Each row is a point on a landscape with many valleys, with its height.
From any point a ball rolls to the lowest of the 5 points nearest to it. It stops when none of these is lower. Distance is the straight distance between rows; heights are no part of it.
puzu h=6.18: 0.350 -3.812 1.519 -0.015 0.461 0.149 2.414 -0.920
ref h=2.33: -2.708 1.121 -0.455 -1.267 1.390 -2.807 -2.738 1.012
lefi h=2.38: -1.754 1.711 -0.900 0.101 0.322 -1.798 -3.177 0.820
Nelak h=3.49: 1.419 3.693 -1.937 1.537 -2.384 2.030 -1.830 -0.088
sut h=4.66: 5.935 4.598 -3.358 0.091 -1.271 1.393 1.774 -3.498
kuvan h=5.16: 2.244 -1.565 1.846 2.554 1.845 -1.949 -0.464 -1.605
sibog h=1.90: 3.911 2.992 -4.882 -3.114 -0.975 0.862 -1.115 -3.172
bunaz h=6.91: 1.192 2.219 -4.626 -2.557 -2.049 2.026 -1.709 -1.249
Vabi h=4.34: -0.999 -3.651 0.907 -1.694 0.703 0.562 3.166 0.600
nit h=3.71: -0.504 3.218 -2.331 -0.153 -1.681 0.839 -2.745 0.439
redol h=4.91: 1.286 -1.903 0.938 1.137 1.730 -2.180 -0.297 -1.303
nofes h=3.62: -0.041 -0.135 0.454 0.594 1.583 -2.723 -2.357 -0.293
kagem h=4.17: -0.892 -3.875 2.168 0.506 -0.344 1.960 3.647 0.637
mege h=2.29: -1.019 2.850 -1.066 0.743 -1.038 -0.541 -3.090 0.951
fom h=4.24: 1.042 1.123 0.936 2.268 0.925 -1.773 -2.874 -0.428
mumaf h=2.57: -1.558 0.838 -0.267 -0.137 1.007 -3.003 -3.083 0.958
sav h=2.54: -2.022 -0.626 -0.123 -2.482 2.562 -3.243 -1.180 0.550
neru h=3.96: 1.051 3.417 -2.620 0.518 -2.321 1.830 -1.783 -0.683
sudus h=2.96: -0.669 -2.288 0.471 -1.509 2.489 -2.942 -0.161 0.118
zoda h=3.83: -0.095 -2.733 0.410 -0.713 2.201 -2.018 0.355 -0.572
gope h=4.58: 0.730 3.368 -3.141 -0.907 -2.296 1.716 -1.648 -0.402
nep h=3.15: -0.758 1.892 -0.436 1.496 0.038 -2.255 -2.843 0.399
mopi h=3.33: 2.826 4.668 -0.549 3.674 -1.484 1.510 -0.786 -0.706
zetag h=3.52: 2.262 3.678 -2.905 0.481 -2.604 2.582 -0.900 -1.028
nuzel h=2.69: -2.791 -2.668 3.249 1.398 -0.697 2.313 3.459 2.673
bev h=4.92: 1.996 2.038 1.277 3.818 0.548 -1.109 -2.385 -1.109
vemor h=3.46: -1.223 -3.100 0.370 -2.602 2.067 -1.779 1.244 0.085
Mive h=3.75: -1.591 -2.820 0.844 -3.728 1.664 -0.934 2.631 1.015
lizak h=4.57: 0.556 -0.742 1.005 1.349 1.711 -2.404 -1.652 -0.927
fozab h=4.78: 3.111 2.381 -4.576 -2.744 -1.518 1.211 -0.901 -2.325
melab h=6.07: 0.289 -3.972 2.177 1.292 -0.941 2.321 2.999 -0.149
zuk h=3.47: 0.296 3.615 -1.121 1.292 -1.849 1.060 -2.372 0.159
Renap h=1.19: 1.776 -2.763 1.558 1.675 1.872 -1.649 0.437 -1.416
lipus h=1.64: -2.117 -3.234 2.342 -0.790 -0.371 2.424 3.841 2.243
Pomer h=2.84: -1.042 -0.989 0.040 -0.939 2.165 -3.032 -1.079 0.147
dozev h=0.38: -3.425 -1.622 2.382 -3.418 -0.217 1.838 4.187 3.133
mir h=1.14: -3.885 -1.818 3.463 -1.301 0.079 1.862 3.696 3.900
dal h=2.20: 3.036 4.939 -1.826 2.478 -2.758 2.295 -0.079 -1.314
kipog h=4.55: -0.359 -3.488 0.503 -1.099 1.726 -0.726 2.226 -0.672
fudu h=2.97: -1.075 0.165 0.162 0.040 1.405 -3.007 -2.666 -0.086
zab h=1.53: -2.994 -2.475 3.377 -0.532 -0.415 1.922 3.415 2.810
sos h=1.08: 3.000 3.276 -4.037 -1.952 -2.360 1.899 -1.059 -2.085
Fasup h=7.08: 1.822 -3.829 2.022 1.495 0.667 0.460 2.127 -1.675
Sudin h=1.97: -2.413 -3.133 3.506 2.430 -0.970 2.899 3.704 1.816
valo h=5.21: -0.125 -3.835 1.998 -0.377 -0.003 1.318 3.423 0.134
kap h=1.70: -2.675 2.364 -1.404 -0.757 -0.244 -0.928 -3.228 1.411
Bazov h=4.33: 1.158 3.306 0.602 3.361 -0.282 -0.084 -2.338 -0.628
Pagup h=0.98: -2.553 -2.394 2.037 -1.540 -0.091 1.602 3.794 2.320

Where does a ball stop that starts at each point below?
Pomer: kap
nofes: kap
kipog: kap
Bazov: kap
nuzel: dozev
lipus: dozev
Sudin: dozev

Call two points neighbours if one is among the 5 nearest of the other. Go from one point of each pair to the other, from neighbour to neighbour, staying as low as possible. Name the highest point that can't be avoided.
dal and kap: zuk
sos and kap: zetag
kap and Renap: zoda

Two balls start at each pair of points below. Name the first point that both come to, or write none.
zoda and lizak: ref
melab and kagem: dozev
nit and neru: mege
